A landscape with many valleys, sampled at points; each row gives a point and its height.
From any point a ball takes the steepest step (drop divided by distance) to one of its 2 nearest points. It stops when none of these is lower. Distance is the straight distance between rows; heights are no part of it.
<362> h=30.4: [124 182 117 102 168 167 149 180 121 175 108 132 123  94 136 180 161 104
 119  66 151 164 186 160  92 115  97]
<344> h=31.2: [136 178  87 126 115 122 114 138 120 170 149 150 132 121  99 164 122 121
 179 147 125 105 163 130 151  85 102]
<370> h=50.2: [148 131 128 127 175 135 141 150 147 141 106  90  83  81 133 127 156 161
 144  76 152 149 164 137  99 130 140]
<2> h=54.6: [133 165  89 120 125 124 138 137 121 196 145 142 143 151 148 172 157 135
 190 105  69 106 121 108 159 132 135]
<939> h=82.3: [121 162 125 154 148 102 119 162 117 104 139 109 122  89 105 144 123 153
 113 139 163 107 140 123 112 115 146]
<692> h=72.4: [ 92 188  98 103 101 149 118 179  86 124 161 170 177 142  89 119  74  91
 110 110 174 129 160 119 141 103 124]
<227> h=18.0: [125  75 122 156 140 138  99  41 171 112 149  76 102 105 119 139 150 152
 146 122  84  72 101 149 110 130 141]
<388> h=50.5: [113 160 100 107 161 136 125 117 149 158 129 110 128 160 151 152 144 168
 172  98  71 107 115 113 141 165 130]
<876> h=16.9: [126 100 141 138  55  99 123 108 119 158 151 161 190 143 113 162 115  67
 126 132 152 141 135 137 147  92 129]
<549> h=36.5: [124 175 102 112 160 144 140 163 155 187  99 121  91 140 148 193 166 109
 106 103 113 156 157 154  97 109  80]
<639> h=23.9: [101  81 121 174 117 104 131  48 167 117 175  79 122 142 114 145 150 142
 158 174  84  81  94 126 112 112 112]
<175> h=46.1: [130 114 127 112 174 122 143 139 144 138 115 118  80 110 128  83 126 171
 179  67 132 124 161 112 103 178 128]
<535> h=68.8: [ 78 187  84  89 147 114 149 192 121 119 136 129 152 163 114 133  95 159
 141 100 144 139 144 110 132 157 126]
<848> h=50.3: [127  87 133  96 103 106 122 129 151 127  93 109 153 144 124 143 132  95
  67 103 154 196 138 162 123 128 155]
<727> h=34.4: [119 122 177 130 145 134 155 132 109 160 130 149 107 137 133 156 145  99
  81 139 104  97 133 144  87 144  75]
<509> h=84.0: [141 152 164 135 172 135 157 169  89 106 132 127 116  63 119 128 138 134
  84 152 181 112 136 148  93 110 117]
<182> h=60.5: [124  80 134 131 121 104 159 139 139  94 138 112 116 133 125  67 102 144
 151 127 167 164 125  88 143 130 184]
<562> h=23.8: [153 101 152 139 134 133 104  72 129 125 130 111 114  92 132 147 143 143
 131 116  94  84 113 137 133 140 157]
<805> h=62.6: [ 99 139 100 101 112 121 156 134 140 168 152 148 186 206 146 118  94 108
 185 115  93 141 122  96 163 141 160]
<382> h=27.1: [201  95 148 103 155 188 128 104 137 129  93  95  61 111 162 106 145 119
 114 137  98 160 130 187 118 126 114]
<332> h=42.8: [141 145  96 121 118 151  91 105 142 137 117 136 120 127 128 201 184 135
  84 158  65  69  80 157 147 110 126]
<688> h=46.5: [148 127 131 153 102 142 158 149 102 131 151 126 127 123 131 127  96 103
 121 146 144 164 123 112 152  80 162]
<351> h=26.1: [110  75 155 117 133 141 113  82 151 111 114 129 101 183 167  87 112 137
 123 134  66 113  96 122 132 206 117]
<121> h=83.9: [131 171 110 139 159 138 117 146 134  87 136  84  93 106 134 144 126 186
 106 143 126 122 110 120 128 124 172]
<945> h=38.6: [102 119 113 109 103  94  60  65 153 104  99 171 206 182 126 108 123 136
 154 163  93  90  92 121 148 160 102]
<518> h=54.2: [148  94 150 151 166 134 190 170 138 109 130  77  80  85 115 122 177 162
 116 101 180 184 137 139 110 113 146]
<120> h=17.3: [139 163  72 149  79 152  74 126 109 120 116 185 112 185 138  99  93 114
 171 190  86 114 109  89 181 103  97]
<1088> h=62.1: [120  98 124 114 121 108 121 114 153 113 131 104 129 183 131  82  82 137
 150 130 127 159 120 104 140 140 152]
<143> h=43.1: [156  70 139  93 101 141 135 169 119  93  87 138 181  60 104 113 171 102
  27  66 218 209 146 182 134 110 166]
<418> h=46.0: [103 134 130 157  98 120 146 143 119 102 155 109 104 174 130 145  99 121
  77 206 125 147  88 104 122  86 122]
<84> h=85.8: [103 128 115 158 172 126 134 130 142  77 159  72  62 114 112 105 120 195
 139 167 116 104 101 101 106 136 126]
<154> h=34.2: [135 175 126 122 189 155 170 180 102 123 137 120  50 104 137 110 106 153
 134 147 137 161 155 117  91 117  79]
<162> h=10.9: [165 150  95 144  86 170 110 136  96 140 129 173  95 148 139 137 121 102
 142 182  73 104 100 108 165  94 111]
<152> h=28.4: [108  99 178 158  84 101 131  86 137 123 125 162 161 151 120  85 106  94
 150 146 146  93 142 102 109 134  84]
<995> h=54.5: [144 124 126 114 107 139 122 131 161 156 103 101 151 133 139 207 177 102
  92  94 134 175 131 161 144 115 170]
<817> h=61.5: [133 160 131 178 127 129 164 175 112 164 172  96 143 103 121 220 192 116
 128 119 158 154 136 144 122  84 154]
<58> h=29.1: [113 209  93 139 164 124 167 186  97 153 155 111  79 109 135 157 104 154
 161 131 103 143 147 108 100 105  70]
<947> h=34.8: [108 129 109 114 142 111  80  54 166 137 110 159 176 195 132 105 130 140
 207 150  71  76 112 123 144 181  64]
<485> h=76.2: [ 62 131 124 101 123  87 137 185 128 107 136 119 201 131  99 121 117 145
  92  90 190 147 125 114 126 143 180]
<750> h=38.4: [125 145 129 117 143 127 103 119 129 155 114 145 122 131 126 179 157 120
  90 127 111  87 132 154 121 136 102]
<815> h=46.9: [121  73 136 103  94  97 116 154 144  98  86 122 166 101 101 118 152 128
  46  88 201 188 148 164 116 125 158]
<394> h=57.3: [128  91 142 152 146 101 176 179 123 110 165  94 108  99  91  98 129 156
 129 120 192 163 140 110 119 103 161]
<928> h=39.0: [154  44 171  94 121 129 134 116 157 127  83 126 134 127 121 103 158 131
 103  53 129 151 140 157 129 183 164]
<242> h=74.1: [169 160 114 101 118 173 100 122 114 104  81 127 140 108 155 148 133 114
  44 150 115 166 103 174 158 111 163]
<521> h=42.3: [143 148 108 103 178 131 109 109 158 189 102 105  88 106 139 167 169 132
 148  82  98 129 157 156 108 116  90]
<614> h=59.3: [145  75 123 110  99 119  58  75 161 100 100 127 134 174 136  63  77 121
 165 151 111 138 136 125 146 145 137]
<812> h=22.5: [129 131 133 111 101 120 100 110 135 161 122 164 165 150 117 125 104  95
 145 120 138 119 148 132 140 126 122]
<798> h=26.9: [178 110 151 168 152 150 139  83 120 164 145 110  58  85 145 140 152 117
 151 149 100 116 138 149 109  97  86]
<620> h=42.7: [ 94 123 141 180 114 129 123  87 130  86 153 108  90 156 132 133 133 130
  92 210 106  89  82 101 109 109  90]
<1077> h=56.4: [137  82 128 160  99 133  83  61 155  60 128 108 105 168 141  41  87 137
 172 172 109 125  98  87 135 151 133]
<61> h=33.1: [112  85 173 161 131  93 155 109 145 128 147 132 117 123 108 117 136 129
 126 144 151 106 140 125  89 127  96]
<257> h=68.3: [109 166 138 122 120 148 161 184  77 154 149 166 171 126 130 191 148  88
  58 112 139 120 117 146 140 110 159]
<522> h=24.0: [129 170 138  88 151 188 160 188  93 150 125 167 150  98 130 155 133  85
  85  88 156 148 166 173 115 130 109]
<1026> h=50.4: [176 125 135 148 118 157 119 108 106  88 133 113  94 101 140  85  89 122
 128 177 128 155 115 117 148  98 169]
<746> h=58.9: [ 98 147 120 130 118 119 174 144 103 182 161 173 163 166 142 143 123 103
 203 109 101 106 138 100 149 132 110]
<428> h=20.4: [168  92 141 143 181 164 142  93 144 143 124  80  45  84 158 128 163 144
 138 106  91 139 122 163  96 128 114]
<486> h=27.8: [ 95 162 140 165  90 104 118 113 128 114 134 167 209 145 130  76  86 109
 206 175 142  93 123  72 142 140 127]
<463> h=38.8: [169 119 122 122 140 128 112  92 149 177 121 122  94 107 133 134 132 114
 193  97 108 124 168 161 129 120 118]
<797> h=37.8: [ 90 100 136 123 166  87 147 106 172 140 132  97 110 144 118 118 149 157
 160 117 111 107 130 119  89 151 103]
<127> h=74.3: [ 67 148 109 107 104 108 128 172  99 110 147 151 190 146 111 111  77  99
  99 115 189 161 127 112 135 113 154]
<310> h=71.5: [126 160 117 105 101 150 117 156  90 121 107 157 162 142 148 171 136  88
  32 139 107 141  87 149 166 106 145]
<234> h=42.2: [154  31 181 118  83 102 110  94 122 108 106 131 150 107 127  90 127 121
  90  95 128 138 116 141 130 159 171]
<85> h=34.0: [166  88 195 142 133 131 168 144 108 110 127 125 138  73 116 133 163  98
  62 115 185 153 133 176 116 124 136]
<739> h=80.2: [122 177  99 110 125 141 109 170 129 124 117 114 147  99 113 171 135 125
  94 115 163 154 151 144 136 104 152]
<843> h=29.8: [131 107 143 147 117 104 106  76 151 126 126 145 159 149 138  49  89 134
 226 129 130 106 147  89 137 162 128]
<920> h=29.6: [144 152 158 113 159 154 180 165  91 165 133 150 104 113 137 151 123  87
  94 124 125 135 152 160 100 123  90]
<682> h=31.0: [104 108 134 117 139 119 100  71 154 110 119 153 147 206 145  79 107 145
 179 134 102  99 105 103 129 217  93]
<576> h=46.3: [111 113 113 123 109 115  89  84 153 124 116 122 167 166 128 168 149 133
 103 154  74  96  81 138 158 132 139]
<123> h=24.8: [131 143  99 145 155  94 140 116 169 155 147  75 112  97 129 156 155 170
 213 101 125 133 153 111 126 112 141]
<253> h=31.5: [137  61 141 100 159 140 120 108 152  99 110  98  77 162 138  78 138 159
 108  98  96 139 101 135 120 191 129]
<581> h=16.8: [137 198  61 122 145 132 126 154 145 164 127  82  96 109 154 160 143 176
 197  94  88 157 149 111 129 100 130]
<246> h=37.1: [169  47 173 119 134 151 139 124 127  94  93 142  71 139 133  39 106 135
 107 104 126 140 125 120 131 175 132]
<791> h=23.1: [114 148  96 151  78 119  90  98 145 115 137 155 158 180 137  86  79 110
 214 186 120 115 124  81 159 124 111]
<33> h=76.1: [170 177 137  85 154 180 136 152 100 103  90 135 129  84 145 138 137 111
  56 142 163 155 128 191 140 109 140]
<465> h=85.7: [146 112 165 138 178 137 154 136 114 114 126 137  73  74 123 100 139 155
  92 123 148  82 131 121  91 157 110]
<94> h=53.4: [141 101 132 164 104 131 101  78 134  83 137 100  97 116 133  93  92 142
 138 177 121 112  86 100 132 114 155]
<133> h=58.0: [143 131 115 163 117 124 138 151 164 142 135  85 151 110 131 203 186 122
 118  90 193 190 144 151 126 100 180]
<1000> h=37.3: [122  38 190 145  64  88 121  80 118  98 106 152 188 118 123  92 118 111
  79 126 141 110 100 110 111 172 137]
<564> h=32.8: [108 101 183 148  87  81 122  94 120 120 125 168 192 122 115 121 127 103
 107 146 133  78 116 106 120 153 133]
<390> h=49.1: [ 79 157 111 146  93  91 108 162 100 111 150 140 159 159 127 135  85 104
  70 190 142 131  95 100 137  70 128]
<540> h=42.5: [ 97 120 123  92 117  91 109  88 158 133  99 150 214 194 141 147 142 133
 131 127  74  95  87 131 146 174 135]
<498> h=32.0: [179  63 168 123 146 173 130  92 125  97  98 124  61 127 149  63 121 111
 108 158 103 143 118 160 104 145  87]
<328> h=38.7: [170  54 164 127 123 121 164 170 116  74  87 115 145  56 111 102 186 134
  34 128 215 180 126 179 126 102 151]
<554> h=27.3: [124 148  89 119 114 108  82 101 160 152 123 135 137 145  92 134 102 119
 190 148 133 120 165 140 151  99  88]
<397> h=10.2: [135 140 109 147  48 130 120 141  84 158 146 192 175 136 114 156 130  61
 125 159 132 121 125 130 174  59 128]
<684> h=23.6: [116 208  51 109 149 117 115 156 120 148 145 112  93 133 127 148 111 180
 186 131  91 128 143 109 124 122  92]
<79> h=66.2: [ 84 164  93  94 124 144 158 184 126 145 159 134 165 170 132 143  99 119
 145  78 125 166 133 109 152 140 172]
<903> h=36.2: [113 182  99 135 111 118 107 129 105 122 138 154 145 137 116 161 133 141
 123 167 104  67  99 112 157 115 122]
<22> h=38.3: [123 147 134 142 156 151 164 166 100 113 142 127  67 145 147 113  88 134
 113 157 119 153 115 102 119 132 112]
<448> h=28.8: [172 102 171 135 130 134 143 101 120 141 138 115 116  81 122 155 155 122
 117 115 141 119 142 159 124 129 148]
<269> h=33.7: [159  51 179 128 135 122 143  90 148 149 119 105 113 109 129 131 167 128
 111  79 126 128 140 153  97 158 127]
<573> h=34.3: [148 118 126 141 133 110 115  77 154 158 142 133 135 112 130 100 116 135
 226 119 114  96 155 120 139 142 129]
<744> h=42.4: [ 92 123 103 108 196  95 128 125 164 123 126  95  88 122 126  82 126 204
 201  88 108 119 145 105  88 172  94]
<13> h=39.6: [ 95 154 126 171 131 120 109 109 113 113 157 138 116 148 125 144 132 151
 126 188  91  58  90  93 121 131  94]
<278> h=25.0: [128 128 145 142  95 108 115 102 118 108 138 156 152 116 119  75  79 123
 179 131 161 102 145  87 148 146 164]
<1052> h=78.2: [136 145 137  99 153 149 120 168 114  94  89 124 139  82 110 131 152 134
  56  95 189 150 148 154 121 128 161]
<261> h=2.6: [158 158 117 149  81 155 117 142  80 138 131 167 130  97 119 158 127  95
  99 182 125  99 114 133 165  60 127]
<356> h=46.4: [ 87 176  91  87 192 118 106 146 158 138 110 110 109 155 137 129 137 189
 165  82 118 126 141 105 107 175  96]
<667> h=64.9: [114 181 121 157 117 135 167 195  82 171 162 144 162 124 136 215 187 111
 117 108 128 122 126 136 142  89 150]
<31> h=42.6: [127 155 146 133 120 163 160 155  71 105 149 161 127 120 137  92  67 111
 111 154 155 143 121  92 127 126 150]
<507> h=70.7: [ 95 186 102  91 134 140 136 187  94 126 146 159 136 126  91 111  79 125
 139 101 173 139 172 116 121 146 105]

For each start below, name the point where the ball stops.
<1088> -> <581>
<739> -> <227>
<817> -> <227>
<127> -> <744>

Call two points neighbours if one is among the 2 nearest of the other. Go from one point of each pair to the other, from neighbour to neighbour, staying as low as possible. Name the highest point that can't be avoided.
<428>, <351> -> <246>
<152>, <227> -> <234>
<261>, <278> -> <486>
